Points on a hilly landscape, in no order, each with its height.
From any point a climber steps to the highest of the 2 points nearest to it. It stops when none of these is higher. Distance is the straight distance between rows; heights are no part of it.
J_677: |   8 |   0 |   8 |   4 |  29 |   6 |   7 |  -9 | -18 | -14 |  14 | -26 |  -6 |   9 |  12 |  28 | -20 | -20 |  10 | -10 |  (h 529)
J_956: |  36 |  -4 |  21 | -10 |  14 |   7 |  25 |  16 | -20 | -13 |  20 |  -7 |  12 |  12 |  19 |  15 |  -9 | -17 |  -3 | -19 |  (h 136)
J_415: | -11 |   3 |   0 |   5 |  -6 | -10 | -10 |  -1 |  -8 |  10 |   1 |  -5 | -22 |   3 |  -8 | -10 |  -1 |  -3 |   6 |  21 |  (h 481)
J_516: |  12 |   3 | -11 |  -4 |   8 | -19 |   8 |  11 | -32 | -18 |  10 | -17 |   1 |  10 |  25 |   6 | -18 | -24 |   8 | -12 |  (h 644)
J_231: |   2 |  29 | -18 | -19 |  -3 |   6 |   8 |   7 |  23 |  -1 | -24 |  12 |  10 |   5 |  -1 |  -2 |  30 |   9 |  10 |  -7 |  (h 236)
J_736: |  -4 |   2 |   0 |   3 |  30 |   1 |   7 |   5 |  13 |   6 |  19 |  -3 |  12 | -14 |  -2 |   3 |  25 |   5 | -14 |  -4 |  (h 339)
J_592: | -10 |   2 |  -7 |   9 |   0 | -12 |  -6 |   4 |  -1 |  -9 |   2 |   1 |   4 |  18 |  18 |  11 | -11 | -23 | -21 |  14 |  (h 324)
J_854: |  14 | -24 |   6 |  12 | -26 | -15 | -10 |  -3 |  -8 |   3 |  -1 |  18 |  -2 |  -7 | -11 | -17 | -10 |  43 |  -8 |  -1 |  (h 478)
J_982: |  -2 |  13 | -28 |  -8 |  -2 |   3 |   4 |   8 |  15 |  -9 | -38 | -25 |  10 |   5 |  -5 |  15 |   3 |  18 |   5 |  -6 |  (h 492)
J_392: |   0 |  -6 |  -2 |   1 | -10 | -15 |  -3 |   2 | -38 | -11 |   4 |  -1 |  -2 |   5 |  19 |   1 | -32 | -17 |   7 |  -1 |  (h 708)
J_416: | -12 |  -8 | -11 |   4 |  -8 |  -7 |   7 |  17 | -11 | -13 |  10 |   4 |   9 | -16 |  13 |  17 | -22 | -23 |   1 |   4 |  (h 514)
J_907: |  12 |  11 | -10 | -11 |  -9 |   5 |   4 |   2 |   5 | -13 | -19 | -12 |   9 |   3 |  29 |  14 |   7 | -20 |  20 |   6 |  (h 187)
J_550: |  23 | -10 |   5 | -13 |  14 |  10 |   9 |  -2 | -38 | -28 |  -3 |   0 |   2 |  -1 |  16 |   9 | -19 | -38 |   2 |  -8 |  (h 145)
J_121: |  -8 |  16 | -15 |  -8 |  -7 |  -4 |   0 |  22 |  12 | -12 | -24 |  10 |  15 |   0 |   7 |   2 |  29 |  11 |  10 | -25 |  (h 251)
J_663: | -12 |  30 |  -4 | -16 |   2 |   1 |   4 |   6 |  20 |   7 |   2 |  17 |   2 |  10 |   0 | -13 |  23 |  -4 |  13 |   5 |  (h 219)
J_859: |  28 | -11 |   4 |  -6 |  15 |   3 |  13 |  -3 | -23 | -29 |   2 |  -9 |  14 |   6 |  20 |  23 |  -2 | -29 |  16 |  -3 |  (h 155)
J_607: |   1 |  -7 |   9 |  -4 |  -6 | -17 |  -6 | -12 |  -7 |  21 |  26 |   5 |  -4 |   4 | -23 | -24 |  18 |  12 |   3 |   0 |  (h 415)
J_680: | -13 | -24 |  15 |   4 |  -4 |  -8 | -13 |   1 | -11 | -24 |   6 |  16 |  -3 |  -1 |   0 |   3 |  -5 | -19 |  -5 |  15 |  (h 112)
J_464: |   0 |   3 |  18 |  14 |  12 |  -5 | -15 |   6 |   0 |   8 |  12 |   3 |  28 |  -2 | -21 | -12 |   9 |   4 |  -6 |   6 |  (h 655)
J_161: |  -5 |  -6 |  25 |   5 |   8 |   0 |   1 |  -6 |  -5 |  15 |   0 |  25 |  10 | -13 |   0 | -12 |  19 |  -6 |  -8 | -22 |  (h 305)
J_875: |  -7 |  13 |   4 |   8 |  -1 |  -2 |   6 |   9 |  10 |  22 |   8 |   7 |  -1 | -27 | -21 |   0 |   4 |  -2 |   7 |  19 |  (h 297)
J_807: |   1 | -23 |   5 |  18 |  10 | -13 |   3 |  -4 |  -2 |   1 |  -4 |  28 | -13 | -12 | -13 | -18 | -16 |  10 | -12 |  13 |  (h 391)
J_655: |  -2 | -29 |  10 |  12 |  -4 | -20 |   6 | -12 |  -6 |   4 |  13 |  27 |  -4 |   2 | -15 | -25 |   3 |   7 | -16 |  -5 |  (h 358)
J_703: |   5 | -20 |   5 |  -1 | -31 | -11 |  10 | -14 |  -7 |  20 |  10 |  14 |   3 |  -5 | -12 | -19 |   1 |  43 |   1 |  -7 |  (h 526)
J_282: |  20 |  28 | -14 |  -1 |  -1 |  -3 |   3 |   2 |   3 | -16 | -20 | -25 |  18 |  11 |  11 |  16 | -16 |  -9 |   5 | -20 |  (h 289)
J_820: |  -5 |  -3 |   4 |  -5 |  -5 |  -5 |   0 | -26 |  20 |  23 |   4 |  15 | -13 |  14 | -22 |   1 |  -5 |  12 | -19 |  26 |  (h 422)
J_834: |  11 |  -4 | -26 | -13 |  -6 |   4 |   6 |  -2 |   9 | -15 | -42 | -33 |   4 |  20 |  -7 |  17 | -13 |  14 |   6 | -26 |  (h 534)
J_201: | -19 |  15 |  -6 |  11 |  15 |  -9 |  -7 |  11 |  -5 |   5 |  10 |   4 | -14 | -10 |  -3 | -13 |  -5 |   0 |  -1 | -12 |  (h 444)
J_953: |   5 |  35 | -22 |  -3 |  -1 |   7 |   4 |   8 |   6 |  -6 |  -6 | -25 |  -4 |   1 |  14 |   8 | -16 |  -6 |  10 | -11 |  (h 267)
J_172: |  -5 |  12 |   4 | -15 |  20 |  16 |  11 |  10 |  20 |  24 |   2 |  -1 |   7 |  -3 |  15 | -19 |  21 |  14 |  -2 |  19 |  (h 115)
J_974: |   8 |   6 |   1 |   9 | -17 |  12 |  -7 |  -2 |  -8 |  14 | -12 |  11 |  -7 | -17 |   0 |   3 |   5 | -21 |  17 |  15 |  (h 249)
J_455: |   3 | -16 |   4 |  13 |   8 |   0 |   4 |  16 | -18 |  -5 |  15 |  23 |   6 | -25 | -22 | -12 |  -9 |  -7 | -22 |   3 |  (h 364)
J_822: |   4 |  15 |  -4 |  -1 |  -5 |  -1 |  -8 |  -9 |   7 |  -2 |   2 | -20 |   2 |   9 |  17 |  15 | -14 | -22 |   9 |  25 |  (h 164)
J_676: |  -9 |  -9 |   6 |  -9 | -20 |   1 |   8 | -17 |  20 |  30 |  22 |  13 |   5 |  16 | -20 |  -1 |   0 |  27 | -13 |  24 |  (h 459)
J_238: | -11 |  12 |  -7 |   0 |   2 |   2 |  -6 |   6 |   3 | -15 |  -1 | -17 | -15 |  11 |  20 |  -4 |   3 | -17 |  25 |   2 |  (h 571)
J_502: |  -6 |  -4 | -12 |   6 | -10 | -15 |  -3 |  19 | -20 |   5 |   0 |   1 |  -8 | -17 |  16 |   1 | -16 | -11 | -13 |  10 |  (h 565)
J_920: |  -4 |   1 |  30 |   3 |   5 |   8 | -24 | -13 |  -4 |  13 |  -6 |  -2 |  -3 | -13 |  -4 |  -1 |   3 |   3 | -15 |  -1 |  (h 583)
J_187: |   7 | -14 |  10 |   0 | -10 |  -1 |  18 | -19 |  -7 |  32 |  24 | -10 |  23 |   2 | -11 | -14 |  10 |  14 |   4 |   9 |  (h 541)
J_975: | -12 |  -5 |   2 |   0 | -22 | -24 |  -7 |   2 | -15 |  14 |  -6 |   3 |  -7 | -10 |   5 |   4 | -24 |  12 |  -8 |   8 |  (h 511)
J_246: | -20 |  -5 |  14 |  16 |   8 |  24 |   0 |   9 |  24 |   4 |  10 |   2 |  -4 |  -5 |  -1 |  -7 |  11 |   0 |   6 |   9 |  (h 528)
J_614: |  -4 |   3 |  11 |   8 |  18 |   1 | -17 |  -8 |  -8 | -15 |   1 | -21 |  -9 |   4 |   5 |  18 | -13 | -19 |  10 |   1 |  (h 579)
J_434: |  -6 |  12 |  12 |  -5 |  18 |   2 |   6 |   1 |   2 |  28 |  14 |   0 |   0 |  -8 |  12 | -25 |  14 |  16 | -15 |   2 |  (h 103)
J_403: | -14 |  -6 |  -6 |  11 |  -3 |  -7 |  -6 |   7 | -16 |  -4 |  -4 |  -8 | -14 |   4 |  26 |  -3 | -13 | -20 |  16 |  -2 |  (h 633)
J_53: |  11 |   8 | -13 |   8 |   2 |  11 |  -2 |   6 |  -5 | -18 | -14 |  -6 |  -6 |   3 |  15 |   9 |  -8 | -29 |  10 | -24 |  (h 387)
J_645: |   9 | -13 |   6 |  -8 | -10 | -21 |  -9 | -21 |   3 |   5 |   0 |  18 | -20 |  -6 | -27 |   9 |   9 |  25 | -10 |   7 |  (h 67)
J_868: |  10 | -20 |  -2 |  16 |  -2 | -18 |  -2 | -12 | -19 | -11 | -10 |  11 | -20 |  -8 |  -2 |  -8 | -27 |  -2 |   0 |  17 |  (h 431)
J_17: |  18 |   6 |  -6 |  11 |   7 |   8 | -12 |  14 |  19 | -33 | -28 |  -9 |  13 | -10 |   7 |   5 |  -2 |  -5 | -10 |  -3 |  (h 335)
J_491: |  11 |  -4 |   1 |  -1 |  24 |   0 |  28 |   2 |  -5 | -30 |  15 | -23 |   4 |  15 |  21 |  24 | -18 | -14 |  10 | -23 |  (h 488)
J_509: |  -5 |   7 |  31 |  -1 |  -6 |   2 | -10 | -13 |  -3 |  32 |   6 |   0 |   3 | -16 | -14 | -10 |  -6 |  16 | -10 |   2 |  (h 533)
J_842: | -16 |  14 |  15 |  -8 |  -1 |  14 |  12 |   0 |  10 |  36 |  11 |  11 |  20 |   2 |  -6 | -12 |   2 |  16 |   8 |   7 |  (h 542)
J_136: |   5 | -27 |   0 |   6 | -11 | -18 |   9 | -16 |   4 |  12 |  26 |   2 |  11 |  19 | -20 | -13 |   3 |  35 | -21 |   0 |  (h 31)
J_266: | -12 |  -3 |   8 |  11 |  -7 | -19 |  -4 |   5 |   2 |  11 |  10 |  15 |   3 |   7 |  -1 | -18 |   4 |  -2 | -15 |   4 |  (h 329)
J_511: | -23 | -13 |  12 |  19 | -19 |  14 |  -2 |   0 |  14 |  16 |  12 |  13 |  -9 |  -2 | -16 |  -8 |  -4 |   6 |   8 |   9 |  (h 475)
J_331: |  -1 |  25 |  -4 | -21 |  13 |  10 |   7 |  -2 |  -3 |  32 |  27 |  -7 |   4 |  12 | -14 | -25 |  28 |   9 |  11 |   1 |  (h 407)
J_413: |  -7 |  28 | -13 |  -7 |  16 |   7 |   5 |  15 |  10 |   9 |  -2 |  -3 |   5 |   4 |  -4 | -10 |  31 |  21 |  -2 | -27 |  (h 448)
J_139: |  12 |  -1 |  -7 |  -9 |  15 |   2 |  -6 |  -2 | -26 | -35 |  -4 |   6 | -10 | -14 |  19 |   7 |  -2 | -29 |  -5 | -12 |  (h 135)
J_402: | -11 |   5 |  17 |   4 |  13 |   4 | -25 |   2 |   6 |  -9 |   0 |  -3 |  -1 |  -6 |  -2 |   8 |   7 |  -9 |   1 |   0 |  (h 646)
J_919: | -13 | -10 |  13 |   1 |  -5 | -20 |  -9 | -10 |  15 | -13 |   7 |   8 |  -9 |  -6 |   0 |  -1 |   2 | -14 |   1 |  23 |  (h 97)
J_527: |   3 | -20 |  -7 |   9 | -15 | -12 |  -1 | -13 | -13 |   4 | -16 |   3 | -15 |  -1 |  -6 |   3 | -23 |   7 |  22 |  19 |  (h 474)
J_160: | -17 |   1 |  14 |  -4 | -14 |  14 |  -1 |  -6 |  16 |  12 | -11 |  13 | -16 |   0 |  12 |  -9 |   2 |  -6 |   8 |  21 |  (h 206)
J_119: | -10 |  22 | -31 | -12 |   6 |  11 |  -7 |  15 |  12 |  -6 | -19 | -17 |   1 |  17 |   1 |  13 |  14 |   5 |  12 |  -1 |  (h 458)
J_165: |   9 | -21 |   7 |  -2 |  -9 |  -7 |  -6 | -24 |  11 |   7 |   6 |   4 |  -5 |  -3 | -29 |  11 |  14 |  48 |  -4 |  15 |  (h 55)
J_145: |  -7 |  -9 |  18 |  12 |   4 |   1 | -10 |  -9 |  -8 |   0 |  -8 |  -4 | -18 | -15 |  16 |   3 | -26 |  -8 |  -6 |   5 |  (h 536)
J_360: | -21 |  16 |  -2 |  -5 |   5 |   5 | -11 |  12 |   1 |   8 |   0 |  -4 | -18 |   6 |   3 | -13 |   6 |  -2 |  23 |  12 |  (h 521)
J_615: |  -4 |  24 |  -8 | -12 |  -8 |  22 |   5 |   2 |  21 |  -7 | -23 |  -1 |  10 |   5 |  15 |  19 |  10 | -10 |  19 |   9 |  (h 205)
J_496: |  -1 |   7 |   8 |   1 | -14 |  -1 | -18 |  -8 |   1 |  25 |   7 |   5 | -19 |  15 | -22 | -22 |  10 |   5 |   4 |  10 |  (h 446)
J_468: |  -5 |   7 |   1 |   3 |  -3 |   2 | -11 |  -5 |   8 |  16 | -10 |  -7 |   4 |   5 |  14 |  11 |   1 | -12 |  -5 |  37 |  (h 146)
J_315: |  16 |   9 | -11 |  17 |  -9 |  11 |  -1 |  18 |   2 |  -8 | -14 |   9 |   0 | -22 |   6 |   9 |   0 | -20 |   6 |   7 |  (h 270)
J_804: | -13 |  -9 |   3 |   9 | -14 |   3 | -24 |  -1 |   6 |   7 |   5 |   1 |  -7 |  11 |   6 |   9 | -14 | -12 | -23 |  13 |  (h 350)
J_588: |  24 |   1 | -14 |  -9 |   7 |  -1 |  24 |   2 |   8 | -31 |  -2 | -18 |  10 |  10 |  12 |  22 |  -7 |  -8 |  20 | -24 |  (h 531)
J_872: |   5 |   6 | -14 | -11 |  13 | -11 |  12 |  18 | -25 | -37 |  -9 |  -8 |  14 |  -1 |  26 |   2 | -18 | -15 |   3 | -10 |  (h 597)
J_23: |  30 | -11 | -19 | -16 |   3 |   4 |  25 |  13 | -10 | -44 | -17 | -16 |  15 |   0 |  -3 |  12 | -30 |   2 |  -5 | -33 |  (h 525)
J_100: |  -6 |  -8 |  15 |  -1 |   0 | -11 | -24 |  -6 |  -3 |   7 |  29 |   1 |  -6 |   3 | -30 | -11 |   9 |  -1 | -17 |   3 |  (h 386)
J_29: |   0 |  15 | -11 |   5 |   2 |   2 |  -8 |  13 | -11 |  -4 |  -3 |   5 | -13 |  -9 |   2 |   5 |  -8 | -17 |  -6 | -21 |  (h 413)
J_252: |  24 |  -4 | -18 | -14 | -11 |   5 |  27 |  -4 |  13 | -21 | -23 | -31 |   9 |  16 |   4 |  24 | -10 |   7 |  16 | -26 |  (h 578)
J_109: |  15 |   1 |   2 |   1 |   0 |  -3 |   8 | -11 | -18 |  -4 | -14 |  -7 |   8 |  10 |  26 |  20 |  -8 | -31 |  17 |  -1 |  (h 169)
J_547: |  -1 | -21 |  20 |   1 |  -3 |  -9 |  17 | -17 |  -8 |  21 |  21 |  16 |  12 |  -1 |  -3 | -20 |  12 |   5 | -11 | -18 |  (h 330)
J_504: |  -6 |   5 |   1 |  -3 |  -8 |  -3 |  -7 |  15 |   2 |  12 |   9 |  14 |  10 |  -1 |  20 | -12 |  18 |   0 | -21 |  -8 |  (h 308)
J_624: | -12 |  15 |  -4 |   4 |   4 |  -7 |  -2 |  18 |   7 |   4 |  -4 |  -6 |   4 | -24 |   0 |   2 |  -3 |  -8 |  14 |  16 |  (h 272)
J_649: |  -4 |  -3 |   9 | -17 |  -2 |  -1 |  16 | -41 |  -6 |  38 |  22 |   3 |   3 |  15 | -32 | -14 |   5 |  20 |   3 |  -3 |  (h 461)
J_377: |  -5 | -25 |  -5 |   9 | -20 | -24 | -11 |   2 | -15 |  -4 |  -4 |   8 | -10 |   0 |  -4 |  -3 | -24 |  30 | -12 |   8 |  (h 463)
J_123: |   4 |   7 | -15 |   2 |   0 |  23 |  -6 |   5 |   7 | -20 | -26 | -13 | -16 |   8 |  21 |  -2 |   7 |  -6 |   9 | -25 |  (h 363)
J_404: |  13 |   6 |   2 |  16 |   6 |  14 |   0 |  20 |   8 |  -5 |   0 |  12 |   8 | -27 |   0 |   1 |  10 |  -7 | -13 |   5 |  (h 290)
J_896: | -13 |  25 | -11 |   2 |  10 |   8 |   1 |  19 |  12 |   5 |   3 |  -8 | -16 |  -4 |   5 | -15 |  10 |   9 |   7 | -11 |  (h 480)
J_905: |  -5 |   1 |  17 |  11 |  14 |   7 |   9 |  -4 |   1 |  25 |  19 |  -3 |  27 | -10 | -14 | -12 |   8 |  11 |   3 |   5 |  (h 598)
J_750: | -20 |   2 |  11 |  -9 |  -8 |  16 |   1 |  -7 |  13 |  40 |  10 |   3 |   4 |  10 | -12 |   3 |  -5 |  21 |  -5 |  24 |  (h 497)
J_979: |  -9 |  -6 |  -6 |  -1 | -12 |  -8 |  -5 | -23 |  13 |  12 |   1 |   6 | -36 |   8 | -10 |  14 | -13 |  17 | -19 |  19 |  (h 385)
J_426: |  -1 |  13 | -25 |   3 |  26 |  -1 |   0 |   4 |   4 |  -4 | -28 |  -1 |   9 |   2 |  15 |  19 |   9 |  -3 |  -5 |   0 |  (h 394)
J_190: |  -4 | -11 |  -3 |   5 | -23 | -10 |  -5 | -17 |   0 |  11 | -19 |  11 | -25 |   3 |  -6 | -15 | -11 |  24 |  13 |  16 |  (h 527)
J_832: |  -4 |  17 |   5 |  -4 |  -7 |  20 |   5 |  -4 |   7 |  10 | -22 |   5 |  -5 | -10 |  11 |   4 |  -4 | -18 |  20 |  16 |  (h 229)
J_867: |  19 | -25 |  16 |  -2 |  -6 |  -3 |  11 | -22 | -35 |  -3 |  11 |   0 | -17 |  15 |  11 |  21 | -31 | -22 |   5 |  -9 |  (h 557)
J_776: | -12 |   2 | -18 |   5 |  19 |   0 | -11 |  24 |  14 | -39 | -11 |  -7 |   2 |   0 |  -8 |   5 |  10 |   5 |  -6 | -27 |  (h 397)
J_250: |  -9 |   6 |  12 |   8 |  18 |  -8 | -24 |  10 | -10 | -10 |   9 |   6 |  13 |  -5 | -15 |  -6 |  -1 |  -9 | -17 |   0 |  (h 712)
J_295: |  10 |  -9 |   9 |  11 |   5 |  -6 |  11 |   8 | -15 |   5 |  23 |  22 |  16 | -19 | -25 | -18 |  15 |  -6 |  -3 | -10 |  (h 341)
J_824: |  35 | -12 |   6 |  -6 |   8 |  16 |  31 |   7 | -18 | -27 |   6 |   0 |  15 |   9 |  21 |  27 |  -3 | -19 |  14 | -28 |  (h 144)
J_961: |  -6 |  24 | -12 |  11 | -13 |  15 |   0 |   4 |   3 |   3 |   1 |  -8 | -16 |   1 |   4 |  10 | -23 | -19 |  20 |   2 |  (h 243)
J_176: | -12 |  13 | -11 |   1 |  -3 |  -5 | -11 |  18 |   9 | -10 |  -5 |  -1 |  10 |   4 |  21 |   6 |   8 |  -6 | -18 |  -1 |  (h 300)
J_883: |  24 |   9 | -17 |   1 |   4 |  -1 |   0 |   6 |   6 | -34 | -29 | -17 |   7 |  -8 |   2 |   7 | -12 |  -2 |   0 | -24 |  (h 310)
J_290: |  29 |   5 |  -9 | -17 |  17 |   2 |  25 |  14 | -26 | -41 |  -6 | -12 |  19 |   2 |  17 |  10 | -22 | -10 |  -3 | -23 |  (h 560)
J_94: |   2 |  16 |  13 |  -9 |   6 |  -6 |  -3 |  -4 |  -4 |  24 |  32 | -12 |   5 |  -2 | -15 | -30 |  18 |   4 |   7 |  -4 |  (h 388)
J_317: | -11 | -11 |   6 |  -2 | -13 |   4 |  -7 | -22 | -10 |  14 |  -8 | -19 | -22 |   4 |  18 |  14 | -26 |  -1 |   5 |  11 |  (h 464)
J_181: |  -9 |   2 |  -4 |   5 |  22 |   0 | -12 |  12 |   6 | -39 |  -8 |  -5 |  14 |   4 |   4 |   3 |   1 |  -9 |  10 |  -5 |  (h 368)
J_308: |  -9 | -24 |  17 |  15 | -11 |   1 |  -4 |  10 |  -4 |  -5 |  17 |  20 |   5 | -17 | -29 |  -4 |  -7 |   1 |  -9 |   4 |  (h 389)
J_501: |  -1 |  -1 |   3 |   0 |   7 |  -1 |  -3 |   3 |  11 |  21 |   4 |   5 |  10 |  -1 |  13 |  -6 |  20 |   1 | -12 |  30 |  (h 130)
J_664: | -11 | -30 |  22 |  10 | -15 |   4 |   3 |  -8 |   4 |  13 |  25 |   8 |   9 |  -8 | -24 |  -9 |   6 |  16 |   1 |  -2 |  (h 427)
J_971: |   3 |  11 | -12 |   3 |   2 |  29 |  -3 |  14 |  24 |  -8 | -15 |   0 | -17 |  13 |  18 | -13 |  19 |   3 |  -6 | -12 |  (h 390)
J_449: |  19 |   0 |  -6 |   6 |   6 |   6 |   0 |  21 |  18 | -25 | -13 |   8 |  22 | -16 |   0 |  -8 |  18 |  -1 | -18 | -11 |  (h 311)
J_478: |  -9 |   1 |   5 |   5 |  11 |  -7 | -10 |  -1 | -13 |   0 | -17 |  27 |   9 | -11 |   1 |   0 |  12 | -12 |  -3 | -10 |  (h 285)
J_72: |  -2 |  17 | -14 | -11 |  17 |  -6 |  -4 |  14 |  19 | -17 |  -9 |  -8 |   3 |   2 | -15 |  -4 |  21 |  18 |  -6 | -23 |  (h 423)
J_769: |  -3 | -11 |  15 |  -4 | -18 | -10 |   6 | -12 |  -1 |  27 |  -6 |  15 | -16 |  -8 |  -4 | -22 |  -1 |  33 |   8 |  14 |  (h 594)
J_37: | -8 | 11 | 13 |  2 | -4 | 25 | -5 | 12 | 31 |  0 | 12 | -4 |  4 |  3 | -8 | -9 | 23 |  5 |  9 | -6 |  (h 485)
J_466: |   1 | -22 |   6 |  -7 | -14 |   7 |   9 | -29 |  -3 |  30 |  27 |  -4 |   3 |   9 | -29 |  -2 |  12 |  33 |   2 |   0 |  (h 495)
J_207: |  12 | -18 | -28 | -20 | -11 |  -5 |   8 |   9 |  -9 | -42 | -27 | -24 |   7 |   5 | -17 |  18 | -22 |   5 |  -9 | -30 |  (h 493)
J_861: | -15 |   8 |  -4 |   2 |  11 |  -3 |   0 |  15 |  -2 |   1 | -17 |  17 |  14 |  -3 |  12 |  -2 |  26 |   1 |   7 | -11 |  (h 268)
J_693: |   2 |  16 | -19 | -15 |  -8 |  21 |   0 |  10 |  39 | -10 | -26 | -12 | -11 |  12 |   2 |  -8 |  17 |  20 | -13 | -12 |  (h 419)
J_373: |  -2 | -22 |  -3 |  12 | -13 |  -9 | -26 | -14 |  -9 |  -4 |  -5 |  -4 | -10 |   5 | -14 |  21 | -20 |  -1 | -18 |  18 |  (h 383)
J_654: |   7 | -29 |  17 |   0 |  -5 |  -7 |  -7 | -22 | -21 | -12 |  -1 |  -5 | -17 |   3 |  20 |   8 | -28 | -19 |  -5 |   5 |  (h 614)
J_672: |  -7 |  12 | -10 |   4 |  29 |   7 |   1 |   7 |  23 |  -5 |  -9 |  -2 |   6 |  -1 |   7 |  14 |  25 |   5 | -11 |  -1 |  (h 366)
J_370: |   0 |  21 | -10 | -13 |  -1 |  32 |   3 |  16 |  38 |  -2 |  -2 | -13 |   4 |  11 | -13 | -13 |  22 |  18 |  -1 |  -8 |  (h 449)
J_732: |  -4 |  -5 |  -2 |   4 | -10 |  -8 | -14 | -23 | -19 |  10 |  -6 |  -8 | -14 |   9 |   1 |  28 | -25 |  -6 | -10 |   6 |  (h 417)
J_479: |  -3 | -12 |   2 |  -4 |   5 |  -5 | -11 |   8 | -22 | -32 |  -7 |  16 |  -3 |  -9 |  11 |  -4 |  -8 | -30 |   6 |   2 |  (h 125)
J_108: |  -2 |  14 | -29 |   0 |  18 |  13 |  -1 |   3 |  -3 |   4 | -18 | -14 |  -4 |  15 |  13 |  23 |   5 | -12 |  12 |  16 |  (h 425)
J_378: |  14 | -18 |  -6 |  -2 | -17 | -13 |   3 | -19 |   9 |   2 |  18 |   8 |   1 |  13 | -15 |   4 |  10 |  56 | -12 |  -1 |  (h 43)
J_811: |  -6 | -20 |   4 |  -4 | -13 | -27 |  -6 | -17 |  10 |  -5 |  -1 |  12 | -17 |  -5 | -19 |  10 |   8 |   7 |   2 |  26 |  (h 80)
J_271: |   0 |  11 |   2 |   9 |  -1 |  -8 |   9 |   8 |   1 |  21 |  22 |  16 |   4 | -18 | -21 | -11 |   6 |  -3 |  -1 |  -7 |  (h 319)
J_188: |   8 | -15 |  14 |   9 | -18 |   4 | -10 | -10 |  -1 |  14 |  -3 |  22 | -12 | -13 | -14 |  -3 |  13 |  -7 |   6 |  14 |  (h 230)
J_825: |  -7 |   9 |   2 | -31 |   9 |   7 |  17 | -25 |  -7 |  37 |  33 | -12 |   7 |  17 | -16 | -23 |   8 |  10 |   6 |   7 |  (h 430)
J_826: |  -3 |   1 |  10 | -12 |  11 |  12 |  29 | -11 |   9 |  31 |  36 | -10 |   3 |  -1 |   9 | -27 |  15 |   9 | -10 |  -2 |  (h 91)

Where does a climber stop that starts at each point below?
J_121 -> J_769
J_176 -> J_654
J_875 -> J_246
J_979 -> J_250
J_826 -> J_250
J_331 -> J_250
J_378 -> J_859
J_504 -> J_769

Call two points neighbours if one is among the 2 nearest of the other. Go from one point of each pair to the other, from neighbour to neighbour, staying as high as possible. Name the lowest point that can't be avoided.
J_250, J_654 -> J_491
J_502, J_252 -> J_207
J_392, J_769 -> J_377
J_246, J_654 -> J_123
J_502, J_654 -> J_416
J_392, J_654 -> J_867
